Each row is a point on a landscape with many valleys, with its height.
From any point a ball takes the steepest step (drop divided by distance) to one of its 2 nearest points. It stops when none of these is lower. Distance is the straight distance between rows; heights are no part of it.
J742 height 481: [ -3  22 -29  17  14  13 -32  15  33   3  -9  -3   1  25  17  21  16  38
  -2 -28  -8  32  19  19  17  24]
J473 height 625: [ -5  16  19 -22 -22  -2  33 -16 -35 -49  18   6 -32  -4  -5   2 -13 -18
   5   1 -22  26  23   4 -15  19]
J148 height 400: [ -2  29 -15 -12   6 -14  25  -6  14  13   7 -31 -25 -19  10  -1   1 -18
  -7  -9 -34  48   8  -8  -2  -3]
J71 height 503: [-10  21 -14  12   6  13  26 -42  21 -39   3  -1  -2  13  13   4  20  21
  36 -19  17  29   5  -3 -13  25]
J851 height 486: [-28  12   8  -7  -4   7 -36  25  19  18  -4  30 -14   4   8  13  -8  -4
  -4 -15 -19 -23  30  -5  10 -13]
J391 height 239: [  9 -13  32 -41 -24  19  13  23  14   0 -19  -8 -15 -28  14 -14 -10  26
 -38  20 -32 -18   2 -19  19   2]
J662 height 402: [  4  15 -35  18  11  11 -23  -2  23  22  10  18 -15  -1 -14  20  13  12
   3 -13  14  18   8  31 -17  -5]
J464 height 448: [ 16 -22  12   6  -2   0  -1 -21 -26  13  11  10  23   6  -5  -1   2 -33
  -3  26  14 -35 -15   9  -5  -3]
J494 height 253: [ -5 -17  -4  28   3 -22 -29  37  13  21   4  -4  15  25   0  11  -1  15
   2 -20  35 -42  -3 -25  17 -12]
J240 height 649: [ 11  -9   1  -3   0  22 -49  42 -19   9 -30   2   6   3  23   6  13 -11
  -4  -8  36  -9  26 -25  36  20]
J24 height 310: [  3  17 -36 -30  -2   8   2  19  16  31  -9 -15 -43 -41 -17   0   0 -22
 -34   1   6  29  19   3 -31  -3]
J250 height 603: [ -2 -12 -12  10   5  14 -21  11 -16   1 -15   6  14   7  15   9  10 -34
 -11   3  32 -14  16  -3  26  12]
J378 height 248: [  1  -5 -19   6 -22 -11 -22   0  -8 -15   7 -17  29  23  36  15   4 -25
   9 -11  29  23   8  -5  -2  -8]
J752 height 373: [ -1   9  20  22  22  -9  -1  -4 -15  -8 -41 -27  43   7  29   2  27 -13
 -12   9 -43   5   8  -9  28   6]
J702 height 668: [  6   6  -6 -22  10  16  24 -35 -20  -1  15   1 -40 -13 -25 -31   0  -6
  37   7  11  10 -13   8 -38   0]
J973 height 445: [  6  24 -23  12  17  31 -15   7  28  11  -7  14 -27  13  -6  13  24  45
   5 -13   3  36  20  15 -12  16]
J739 height 210: [-18  -8   6  13   6 -21 -31  24  12  29   0  21  -8  17 -10   5 -11   3
   3 -18  15 -56  -4 -23  23  -4]
J298 height 249: [-21 -15  37 -13   1 -21 -16  12  16  -1 -28  -4 -21  -2 -25  -6  -5  25
  11  23 -32  -7 -27 -26  36   3]
J407 height 447: [ -5 -15   6   2  13   3  -6  23  -7  26   8  13  61   7   1  15  10 -33
  14   8  11 -33   0 -13   8  -5]
J600 height 371: [  1 -11  23  -4  -4 -29  32  -7 -31   0  15   7  20 -16   2  -5  22  -8
  18  18 -32  27   0  19 -10 -42]
J978 height 362: [  3  22 -27 -30  -5  -9  17  13  21  22  10 -23 -37 -34  -1   3 -13 -23
 -18  -9  -7  41  20 -16 -12  -3]
J914 height 561: [ 19   8 -11   3  -9  24  -6 -29 -17 -16   3  10 -23 -18 -11  -2  -4  -8
  -1   7  24   4   9  24 -22  18]
J114 height 630: [  8 -19   3 -33  -7  -7  16   2 -35  27   7  19  -5   1 -26   8  19 -48
  24  12 -10  20  18   3   1  -9]
J209 height 180: [ -6  12  22   4  -5   3  -7  13  28  -3   4  -2 -28  -3  11 -10 -29  38
 -37 -32 -26 -23  -5 -13   2   9]
J302 height 188: [  2  -2   6 -38 -31  32  33  27  22  -7   7  -1 -17 -27   9 -10 -18  11
 -44  26 -11 -23   4   5   9  -5]
J934 height 446: [ -1  -2 -25  12  -8  10 -26  -4   2  16  19  23  -2  14 -11  26  -1   0
  -4 -10  22 -20  14  21   7  -9]
J855 height 529: [ 29  -5   0  18  -3  11 -22   5  -6  -3  -1 -12 -21  23   3 -17 -12  45
 -27 -16  29  -1 -11  -4  28  31]
J341 height 208: [ -5  15  -2  26  33  10 -16  -3  45   6 -18   0   8 -13   6 -24  -7  46
 -17 -27 -15  -9 -14   9 -26  -7]
J597 height 349: [ -5 -31  26  14   9  -7   1  11 -16  -1 -17 -24   4  15 -23  -9  -3  -1
   6   0  14 -53 -33 -18  26   0]
J708 height 140: [-14   0  -8  -7  -6  -8  20  30  28  25  17   6  18 -11   0   6   7 -10
 -16   9 -27  -6  -8  16 -13 -41]
J579 height 741: [  1 -19  25 -30  -9 -16  -1  -9 -15 -14 -17  43  12  16  -7   7   1 -32
  31  41  -7  27  19 -13  33  17]
J916 height 138: [ 11  19 -25 -27  14 -23  -1 -17 -14  34  19 -10 -34 -14 -18  -9  -4 -30
  11 -15  -8  27  19  -1  -5  -4]
J502 height 258: [-16  16 -18   4  10 -36  36 -27  16 -28  40   4   0   9 -19  11 -20  -2
  38 -16  12   3   5  12 -38 -10]
J594 height 725: [-22 -10  15  -5 -14 -33  -7  -5  25   4  -8  16  23  33  -5  14 -21 -13
  27  28   0 -36   4 -27  17   4]
J577 height 254: [  7  41 -28 -11  11 -19  -1 -24  -3   9  12 -10 -46  -4 -12  -1   1 -11
  28 -25   3  41  19  -7  -9  14]
J248 height 462: [-21  29  -2  13  17 -12  34 -42  27 -20   2 -18 -14   3   1   0  13   7
  33 -19 -11  41   1  -6 -29  13]
J888 height 343: [ -2  14   7  11  31  16  -9  -7  -2   6 -34 -23  30  -6  20  -2  20  -5
 -32   5 -46  18  -1  14   0  -3]
J775 height 681: [ -8   2  17 -43 -25   4  29  -7 -39 -14   3   9 -39  -3 -12   6  -8 -27
  18  10 -21  20  32  -1  -1  16]
J412 height 386: [  3 -28  27  12  35   3  -9  40 -15  21 -22  -8   4  -4 -20 -19   4  -8
   3  -1   0 -44 -31 -22  23   0]
J79 height 541: [-36  25 -14  29  -1 -33  -7  -3  19 -12 -21 -11  20  24  23  28  -1  -3
   0 -22 -15   0  30   5  10   3]
J628 height 308: [ -8   7   1  23  26   9 -22  -1   7   1 -41  -9   4  -1  17 -15  -4   8
 -31 -10 -34   4   6  17   5   3]
J889 height 543: [  1   1 -21  -7  -8  21  20 -26  13 -38  24   0  -3  21  19   2  21  27
  34   6  37  26  -9   7 -15  29]
J233 height 428: [-16  31  -8   3  18 -22  34 -18  19 -13   0 -30  -7  -9  -7   4  -3  -9
   4 -12 -37  44   4   2 -22  -6]
J306 height 297: [ 13 -30 -27 -25   5 -28  30  10 -38 -19  17 -13  45  27  -7 -11   7 -43
  29   4  14  27  10   6  -6 -19]
J563 height 32: [  9 -10 -18 -11  12   2   8 -40 -20 -11  -3  -9  14   5   0 -26   8 -38
  22   1  37   9 -16  29 -18  -7]
J438 height 479: [  3  -8  -6   6  14   9   1  26  -9  32  11  -7  87   3  18  14  -4 -36
   6   9  27  -3  -7 -14   3   1]
J121 height 521: [ 24 -15  16  14  19  18 -22   8 -32  11 -39 -14  -9  -5  -5 -22  -2  -7
 -36   9  17 -20   0  -5  17  22]
J102 height 653: [ 16 -13   1  33  17  -6  -9   5  13   7  21  -2 -20  24 -15  -9 -17  46
  -8 -25  19 -40 -26   2  11   8]
J868 height 661: [ 16   4  14 -29 -27   2  43  -3 -14 -10 -19 -16  -3 -39  11  -1  24  12
 -32  26 -26  39   8   4   0 -25]
J827 height 346: [ 11  -1   0 -16  -7 -44  37   4 -27   5  20 -17 -10 -11   4 -14  10   1
  18   0 -38  41   0  -5   0 -45]
J988 height 236: [ -4 -41  29  12 -12  -7 -15  35   2  -3 -29  -5 -16  28 -18   9  -1  26
  -2 -46  42 -21 -13 -12  22   7]
J713 height 194: [  3  -6 -20  -1  -1   8  -4 -40  -2 -24  -7 -14  21  15  27 -28   4 -11
  26   2  55  18 -14  13 -23   0]
J690 height 571: [ 12   4 -17  18   6  28  -7  -4  42 -21  22  12   0  36  10   0   4  52
   6  -4   4   7  -7  10   2  32]
J719 height 419: [ -9  10  31 -14  -8  16  -8  16   7 -10 -32 -14  -2  -7  28  -5  -7   9
 -32 -10 -55   1  11 -21  12   8]
J865 height 738: [ 13  -2  21  -6  16   7 -30  15 -14   8 -12  33  33 -37 -21   3  13   1
   8  38 -12  15 -27 -30  45  -3]
J911 height 714: [ -9 -13  26 -10  17  11 -43  30  -6  34 -21  24 -13 -13 -18  -3  -9 -13
  -1  12  -3 -19   5 -26  18   5]
J109 height 166: [-11 -10  15   0  -6 -12  -2  27  28  27   8  12  21 -19  16  -3  -6  -4
 -10  18 -29 -38 -17  -8   5 -37]
J839 height 282: [  7 -23  35 -33  -7  25  -4  27  12   9 -17  -5 -30 -30  -4 -26 -33  11
 -40  11 -12 -28 -14 -27  16   5]
J143 height 237: [ -2  19 -31  -7  -6  28   5  19  16   8   0   1 -34 -39 -10   3 -14   7
 -25 -12   5  15   2  16 -29  -5]
J110 height 418: [ -8 -11  10   7  31   7 -22  28   2  26  -3  12  36  -2 -16  -1  11 -17
  10  15   4 -31 -20 -37  26   5]
J82 height 426: [ -9  22 -12  -5 -31 -16  22 -27 -10 -40  17   3 -13  24  -1  19  -7 -10
  28 -26  12  29  33   3   8  17]
J638 height 116: [-27  20   0 -17 -32   9  21  19  15 -17  22  21 -24 -16   4  26 -20  -1
   1 -10 -17   7  17  -4 -16 -12]
J88 height 350: [ -3   7 -33 -17  22 -36  27 -26  -3 -10  28 -15   7  25 -29 -20 -17  -8
  54 -12   5   7   5  14 -17 -14]
J207 height 182: [ -3   7  -4  19  21  -4   1 -22  20  11  -3 -14  23 -17  12 -24   6   4
 -25  15 -35  -4 -30  23 -20 -19]
J510 height 502: [  9 -23 -27  -3 -16  13 -30  11 -19  25  21  26  17  13  -3  26  -1 -31
  -2   2  53 -18  10   4   6 -16]
J768 height 629: [  5  -3  18 -11   5  14   1  35 -18  27 -11  28  30 -39  13  11  36  -7
   3  23 -24  18  -1  -8  11 -32]
J67 height 588: [-22   4  36   4 -15 -38  35 -12  -1 -14   8   0  25  14  20  12  -6   3
  24  18 -51  14  17   8  -2  -6]
J630 height 642: [ 20  -2  16 -13   7  16   8  15 -47  24  -3   5  20 -32  -6  10  37 -26
  -4  26 -17  27   2   7   6 -11]
J418 height 367: [  5  12   1  22  20  28 -13 -32  -2 -12  -9   5 -22  -2  -4 -33 -15  34
 -20   5  11 -21 -19   2 -15  23]
J277 height 164: [ 22 -48  14  21   0  -6 -13  40  -2  21   1  -4 -13  25 -34  -4   2  32
 -13 -42  38 -24 -17   4  12  -2]
J445 height 395: [-17   5  34   4  -1 -14  -8   4  -3  -5 -41  -7  20   7  26   3  12   1
  -8  -1 -62  -1  12 -19  33   4]
J590 height 509: [ -8  26 -25  24   0  -8 -15   1  21  -6  -5  -4  11  30  25  22   8  23
  -5 -24   8  12  32  22   4   8]
J642 height 399: [  7 -28   2  18   2  -5  -8   3 -25   8   9 -15  32  12 -14  -5  -9 -26
  -1  16  31 -58 -30 -18  16  -9]
J635 height 407: [ 11  -8  28  -2 -21   0   7   6 -23   4  -3  15  16 -36  17 -11  11  14
 -16  40 -14 -17 -17  -8  18 -32]
J190 height 531: [ -4 -10  22 -10 -24 -16  33 -33 -26 -22  26  10   8   5  -3  -9 -14 -16
  11  21 -23   1   1  27  -3 -11]
J685 height 507: [-28  13  -1   9  -8 -14 -16  16  21  27   3  29  16  19  -2  31  -1 -10
  12 -10 -15 -20  28   1 -10 -22]
J345 height 397: [-13  25 -29   6  -3   6  12  -7  14 -22  48  13 -29   9 -11  38  -2   8
  15 -22   3  18   9   8  -7  16]
J319 height 333: [ -3  38 -27  -4   3 -12  21 -17   9  -4  45   1 -38  -9 -18  10  -2  10
  24 -21   6  39   8  -7 -23   7]
J683 height 427: [ 12 -11  19 -11  -9  29  13   9 -10   9   7   0   6 -39   6 -15  -7  -3
 -33  36 -20 -25 -15  16   0 -29]
J919 height 689: [  0  -6   3 -14  12  19 -57  28  -4  28 -22  35  -7   5  -4  12  -2 -16
  -3   7  23 -18  27 -23  33  21]
J640 height 351: [ -7  20 -16  18  -1  13  10 -29  20 -11  14  22 -10  -2  -5   5  -7  22
  10 -10  17   5 -15  18 -28   9]
J315 height 327: [  1  -6  27  -3   4  -3 -36  23   5  12 -29  20 -45   5 -14   1  -9  21
   7 -20  10 -24   9 -22  35  21]
J515 height 676: [ 18  -3 -21  17   4  34 -25 -24   6  13  13  22 -10   0  -8  -8 -15  22
  -1  10  49 -17  -9  28 -17   7]
J130 height 296: [-16 -35  30   6   3 -12  -7  24   1  -5 -43  -7 -13  19 -19  -8   7   0
   1 -25  21 -29 -15 -21  26   9]
J295 height 277: [ 10  10  -2 -40   2   1  62  -9  18  -7  30 -25 -18 -40 -11 -20   9   1
 -16  16 -12  35 -18   3 -20  -8]
J601 height 580: [ -2 -10 -18 -11   0  15  -3  14 -23  31   4  19   7   4 -16  27  13 -48
  16  -2   4  -6  20   5  -5  -2]
J705 height 538: [ 20   9  -1  18   0  32  -8 -12  13 -40  17   8 -18  15   6  -2   0  49
 -11  -2  17  13 -10  -8   6  51]
J522 height 605: [  2 -15  39  27   4 -16  16   0  -1 -11 -26 -16 -32  15 -20  -1  -1  46
 -21 -57   4 -15 -16  -5  13  14]
J558 height 728: [  6   0  25 -10  21  16 -37  37  -1  20 -23  23  11 -31  -5   2  12 -12
  -8  32 -20   3  -8 -22  29  10]
J151 height 465: [-23   2  17 -25 -20   8 -25  40  36  12 -13  14 -21  -7  13  -1 -17  11
 -18   2 -30 -12  16  -8  22  -6]
J234 height 241: [-12   8  -4 -17  -2  -9  49  -9  15  -8  15 -14   7 -30  -5 -12  -3   1
 -11   7 -27  17 -21  23 -25 -31]
J770 height 686: [  3  14  -6  35   3 -38  -9  -9  31  -1  26  -5  12  21  -2  12 -34  19
   2   6  20 -49   4  -2 -10 -12]
J72 height 281: [-11 -12  35  -1   4  -2  -4   9  -5  -7 -26 -18 -16  15   4 -19 -13  22
 -11   2 -37 -29 -24 -22  29   9]
J441 height 670: [  3   2 -19  41  17 -17 -10  -7  33   2  19  -7  14  16  -5  -9 -16  34
  -1  -8  28 -44 -26   6  -6  -1]
J941 height 283: [ -9   1 -21 -11  10 -42  27  -9  -4  17  38 -15  -2   9 -27  -6 -11 -21
  29  -4 -22  13  10   6 -30 -23]
J4 height 345: [ -9  14 -11  29  21  19  16 -25  18   0  -5   7  18  11  26 -18  16  24
  36 -16  34  -8 -11   8 -38   4]
J205 height 175: [-16  10 -12  -3 -19 -21  20  -7  19  -1  37  20   0   7 -18  25 -18  -9
  17 -21  -5 -10   8  20 -28 -20]
J969 height 313: [ 21   9 -14 -37   4 -19  40  -8 -11  13  17 -30 -22 -26  -7 -27   9   2
  -7  12 -23  52  -9   7  -5 -26]
J599 height 596: [-10  32   3  16  -2  -6  14 -26   3 -35   4  -5  -3   3  12  17  -4  -2
  -2  -9 -17  12  -4  12  -3  20]
J304 height 390: [ 22 -14 -23  -1 -28   8 -48  17   0  -2  21  -2   9  37  29  15  -2  20
   0  -1  29  -1  -3  -3  13   7]
J236 height 745: [-16 -14  15 -14 -13  -9  -4  -9   0   4   0  23  19  22   5  14   4 -28
  30  28   6  -7  13 -20  22   2]
J621 height 89: [ 20 -21 -18 -26  21 -15  20 -13 -47  -3  16 -10  16  11 -23 -22  18 -39
  25   4  21  14  -1  28  -3 -18]
J48 height 645: [ 35 -24 -30   6 -15  31 -32  -5  -5  17  25  10  -6  12  -1  -2  -1  19
  -6  13  54 -18  -3  10   5   3]
J982 height 586: [ -2   9 -24  28   8   1 -12  -9  48 -23  27   1  26  34  26   8  -1  46
  19  -3  11  -3  -3   2  -9  18]
J840 height 317: [-15  13  28  15   6 -22   7 -18  -1 -25 -12 -26  -1   5   4 -16 -22  13
 -10   2 -34 -28  -9 -14  14  10]
J147 height 667: [ 20 -12  12  -6   8  12  12   1 -41   5 -17  -4  19  -1   5  13  31 -42
   5  14  -9  16  19  13  15  13]
J986 height 443: [ 22  -8   5  17   9  19 -30 -15 -24  -5 -27 -10 -34 -18 -21 -28 -22  24
 -34   0  23 -23 -11  -3   3  30]
J193 height 567: [ 13  -5 -24  15  34  15 -15 -13  -5  12  -5  -3  48  -3   0 -15  14 -32
  -3  12  29 -10 -16  25 -22  -6]
J197 height 611: [ -8  15   0  11   2 -29  21  10   2  13 -10 -12  34   0   8  23  36 -21
   7  10 -50  33  10   7   2 -25]
J877 height 459: [ -1  20 -17  11 -30   2  13 -15   9 -36  26  13  -1  29   9  32   1  13
  11 -20  15   7  22   5   4  23]
J131 height 47: [-28  15  -1 -35 -30 -12  46  27  26  14  20   8 -13  -2  -1  14 -16 -19
  10 -13 -22  11  16  -9  -2 -25]
J386 height 323: [  2   8 -14 -11 -33  -4   1 -15 -16 -30  -8  -9   3  20  29  16   0 -11
  15 -15  31  40  17  10   9   7]
J149 height 275: [  0  -6  -9  17   7   6   2 -46  10 -22 -19 -17  17  14  25 -26   2  12
   6  10  36  -4 -28   6 -11  12]
J958 height 620: [ -2  -6   0  39  42 -12  -8   8   2  16 -12 -27  37   8  -5 -22   4   0
 -26  -1   4 -34 -31   1   3   4]
J743 height 623: [ 12  13  -5 -13   5  33  10 -33 -12 -25  12  10 -39 -34 -18 -13   6  12
  19   3  25  15  -3  16 -42  28]
J951 height 247: [ -4  18  11  27  18  -7 -19   0  11   2 -21 -14  -9   4  18 -15  -6  22
 -31 -38 -10 -21  -2 -10   9  18]
J215 height 612: [ 41 -25 -32 -11 -23  40 -28  -2   1   1  28   6  -7  26  11   0  -5  15
   6  18  47  15 -17  24  -8  14]
J106 height 573: [ 21   3 -34  -4 -21  13  -5 -17  13 -19  20  -3   0  23  12   9   6  22
  13   1  41  29 -10  24  -7  21]
J299 height 401: [  4  10 -13   3 -26  12 -13 -17 -13 -39 -15 -17  -1  15  34  11  -1   7
  -1   4  30  14  16  -2  15  29]
J49 height 621: [  7  -1   5  -3  -4 -14  17  26 -11  29 -13  -5  25 -33  11  13  41  -3
 -12  14 -38  47   4  -3   2 -39]
J605 height 113: [-12  10   8 -17 -23  25  13  21  32 -16   4   4 -17 -13  10  -3 -27  20
 -43 -18 -12 -17  14  -8   0  -9]
J559 height 750: [ 15 -10  38  -8   1  16  -4  10 -39  17   4  37  25 -30  -6  -3  14 -15
  14  49   0   1 -10 -18  24  -7]
J689 height 27: [-30  20  13 -29 -33  24   4  18  20 -26  13  23 -28 -21  16  10 -23   7
 -16 -10 -14 -16  10 -21   3   7]
J576 height 601: [-13   0  17  13   6 -45  26  -1   1   5   2  -9  49  13  18  19  15 -18
  17  16 -39   1  12   8 -12 -19]
J931 height 705: [ -6 -11   9  18  -8 -31   3  -9   5   5  17   9  30  27  -1  19 -21 -11
  15  18  12 -54   8 -13 -10 -13]
J194 height 353: [ 12 -24 -32  17 -16  -2 -65  31  -8   8  22   0  27  23  21  18   5  10
   9 -21  27 -10  -4 -31  11 -11]
J763 height 153: [  0   0   5  23  24  15 -12  -2  27  15  -8  -7  11 -23   5 -39 -11  12
 -41   3 -19 -19 -27  12 -23 -25]
J325 height 284: [ -3 -11 -20   2   9   5  10 -35  13   0  -5 -16  26   9  25 -13  20   7
  52 -17  53  11 -12  17 -33 -16]
J735 height 444: [-25  11  12 -29 -20  18   8  24   8   8 -19  -1 -12 -11  16  14 -10  -4
 -15   9 -41   2  11  -4  -2  -3]
J704 height 702: [  2   4   9 -27   5   1  31 -29 -34 -27  15   0 -20 -15 -31 -21  -5 -13
   6  14 -10  24 -15  26 -26  -1]
J20 height 103: [-23   1 -18 -15 -13 -28  32  19  28  30  25   3   2  -1 -13  17   0 -14
  12 -10 -35   1  15  -5 -13 -38]
J758 height 570: [ 19 -18   9  32  20  -4 -10   3  -2  -1 -31 -23 -20   8  -9 -26  -5  48
 -26 -40  25   0  -7  -5  14  18]
J818 height 522: [ 12  -7 -25   9  25  24 -13  10 -16  14   3 -13  70  -1  14  -1   0 -43
  -9  -1  39  -5 -26   6   2   4]
J218 height 560: [  8  -3   1  11  16   7 -18  -2 -14  14 -23  -7   5 -13   7  -9   1 -19
 -28  14  -2 -24  -6   0  23   4]
J680 height 569: [-30  22  10  17 -12 -23  16 -10  17 -26  -5  -1  18  22  16  24 -16  -4
  11  -8 -41   2  21   1  -2   6]
J262 height 540: [ 16  17 -13  -6 -12  33 -12   9  10 -32 -15  -4 -38 -47 -13  -2   0  19
 -30 -15 -12  29  30  -5 -32  42]
J668 height 398: [  1  16  -6  16  14  30   8  -3  24 -34  27  27 -26 -18   2   3  16  38
   6  -7   5  16 -12  -7 -27  17]
J43 height 600: [  7  -8 -17  35  36  -8 -15 -16  19  20 -12  -8  44   0   9 -26   7 -11
 -11   3  33 -34 -31   1 -17  -9]
J347 height 701: [ 14 -13  24 -21  -3   0  22  -8 -47 -11  -9  18  12   1   2   1  27 -23
  28  31 -15  32  19  -4  24   3]
J66 height 329: [  8 -14  26   0   3  16 -10  25   0  27 -18  -9 -31 -13  -6 -31 -15   4
 -48  -4 -26 -26 -15  -4  -1  -5]
J497 height 324: [  2   2   4  35  28  12  -5 -37   1  -7 -23 -11   8  -4  10 -29  -7  13
 -13  11   8 -13 -22  -1  -5   9]
J57 height 305: [ -2 -22 -21  15   2  -5 -34  37 -10   7   9 -15  36  17  11   7  -9 -10
   5 -25  38 -27 -19 -40   0 -12]
J448 height 392: [  7 -11  35 -16 -33 -18  23  -1 -27  -2   2  19  22 -30  11 -11  18  13
   9  23 -14   7  -5  -4   7 -44]
J292 height 568: [-13   7  30 -13 -27  -7  33 -31 -22 -41  14  23 -16   8  -1   2 -24 -22
   7  16 -27  -3  -7  -3  -5  13]
J565 height 497: [ 13   0   1   2   9  26  -8 -28 -22  -3 -17  -7  -9 -23  -8 -16   5 -16
 -12  21  -3  16   0  36 -26   1]
J185 height 303: [-12   8 -15  23  27  -2   8 -24  21   6   0   0  20   6  -6   4   0   2
  28  -5  15  -3 -12  32 -32  -8]
J475 height 494: [ 12 -22  23 -16 -32 -11  15 -20 -38  -4  16  25  12   3  -3   0   2 -31
  21  29  -1 -14   2  14   6  -9]
J472 height 472: [ 23  15  -7  13 -16  18 -11 -25 -10 -45  -7 -17 -19  18  28  -1 -12  30
 -23  -1  18   8   7  -8  23  46]
J337 height 609: [  5  27 -24 -12 -27  15   3  13  -6 -11  -9 -16 -49 -42 -15  20   6  -1
 -20 -19  -2  35  42   5 -19  30]
J176 height 436: [ 19 -18  -6  -3 -37   7 -35  26 -10 -11  -6 -12 -16  20  27  20  -8  21
   1   0  45   1   3 -25  38  19]
J267 height 685: [  8  -4  -5 -44 -12 -17  14   5 -49  11  16   4 -41   6 -21   2  -6 -30
  33   2 -16  20  34   0   3   0]
J489 height 539: [-22  -7 -19  -4  -8 -15   2   9  -2  25  11  14  12  18 -24  27   1 -42
  16 -16   0  -7  20   5  -4 -23]
J282 height 485: [ 20  -6   2   8 -15   1 -30  11 -13  -3 -37 -21 -20  18  23   2  -7  26
 -17 -10  32  -7   5 -21  47  28]
J990 height 252: [-11  -8 -10  15  20 -25  12 -26  10  12  15  -3  34  11  -7  -2   4 -29
   6  16   0 -20   2  26 -27 -16]
J542 height 650: [  1   4  20 -19 -18  -4  23  -2 -19  -7  -7 -15 -10 -16   0   4  21  -7
 -11   8 -44  35  15  10  -4 -16]
J556 height 387: [ -5 -27  44 -11   9  -1 -28  23 -13  12 -49   3 -46  -5 -16  -2   1  12
 -10 -18  16  -8  12 -24  27  38]
J280 height 174: [-18  10 -17 -11 -11  17   3  18  25  22   3   0  -9 -18  -2  -1  -9  -2
 -41  -4 -15  -5  -3  21 -21 -32]
J41 height 626: [  8  12 -11 -19  -8  15   4 -16 -16  -4  10   7 -41 -25 -26  12 -16 -22
   1  -2  10   5  17  22 -26  -3]
J500 height 230: [  3   5 -20 -13  12 -22  24 -13  -6  19  17  -2  -5  -4 -25   1  12 -33
   5  -8 -16  18  -1  10 -13 -23]
J767 height 215: [-15 -22  33   6  10 -29  -7  12  14  -6 -11   6  12   5 -40   0   0   8
  24  36 -13 -21 -35 -24  29  -8]
J817 height 262: [-15 -20  12 -11  -5 -14 -39  31  23  21  -6  25 -18  23 -20  10  -9  11
  25 -10  25 -31   0 -33  40   7]
J490 height 457: [ 14  20 -16   0   0  38  -4   3  21 -42  11  16 -34 -26  -6  10  13  36
 -21  -3   0  32   8  -3 -31  31]
J251 height 126: [ -2 -15 -31  -4  -2 -29   3  -1 -24 -21   0 -25  45  32  13   4   5 -44
  30 -14  21  42  18  -5  -7 -14]
J780 height 627: [-16  18   2  -9  -5   9  13 -21 -14 -20 -23 -17 -17  -2   6   9   9 -10
  -7 -11 -28  30  20  16   4  16]
J521 height 455: [  9  -6   1  -6   3  31  -1 -16  -6  13 -14   8  -7 -28  -8 -24  -5  -6
 -41  33 -10  -7 -18  24 -35 -19]
J876 height 209: [ -4  -5  -1   4  11  -8  17 -27   9   5  10   1  18 -10  -1 -13   8 -17
   1  19 -28   3 -29  32 -30 -15]
J334 height 632: [ -7  -2  12  37  12 -24   0  -4   4  -9  -7 -20 -22  17 -16  -7 -23  45
  -5 -37   3 -41 -24  -7   8   7]
J470 height 187: [ -2 -16  25   8   0 -22 -12  18   9  25   9   4  15 -12 -14  -8   1   9
  10  31 -26 -37 -34 -28  15 -24]

For each start below, name the point where the ball stops.
J236 | J739
J267 | J689
J49 | J662
J521 | J763
J758 | J739
J719 | J689
J473 | J277
J43 | J277
J542 | J662

Call two points neighbours if one is among the 2 nearest of the other. Go from one point of each pair to the other, from neighbour to neighbour, staying as low as possible. Name the highest point that can't be avoided.
J763, J251 | J4
J739, J277 | J556
J563, J251 | J306
J689, J131 | J638
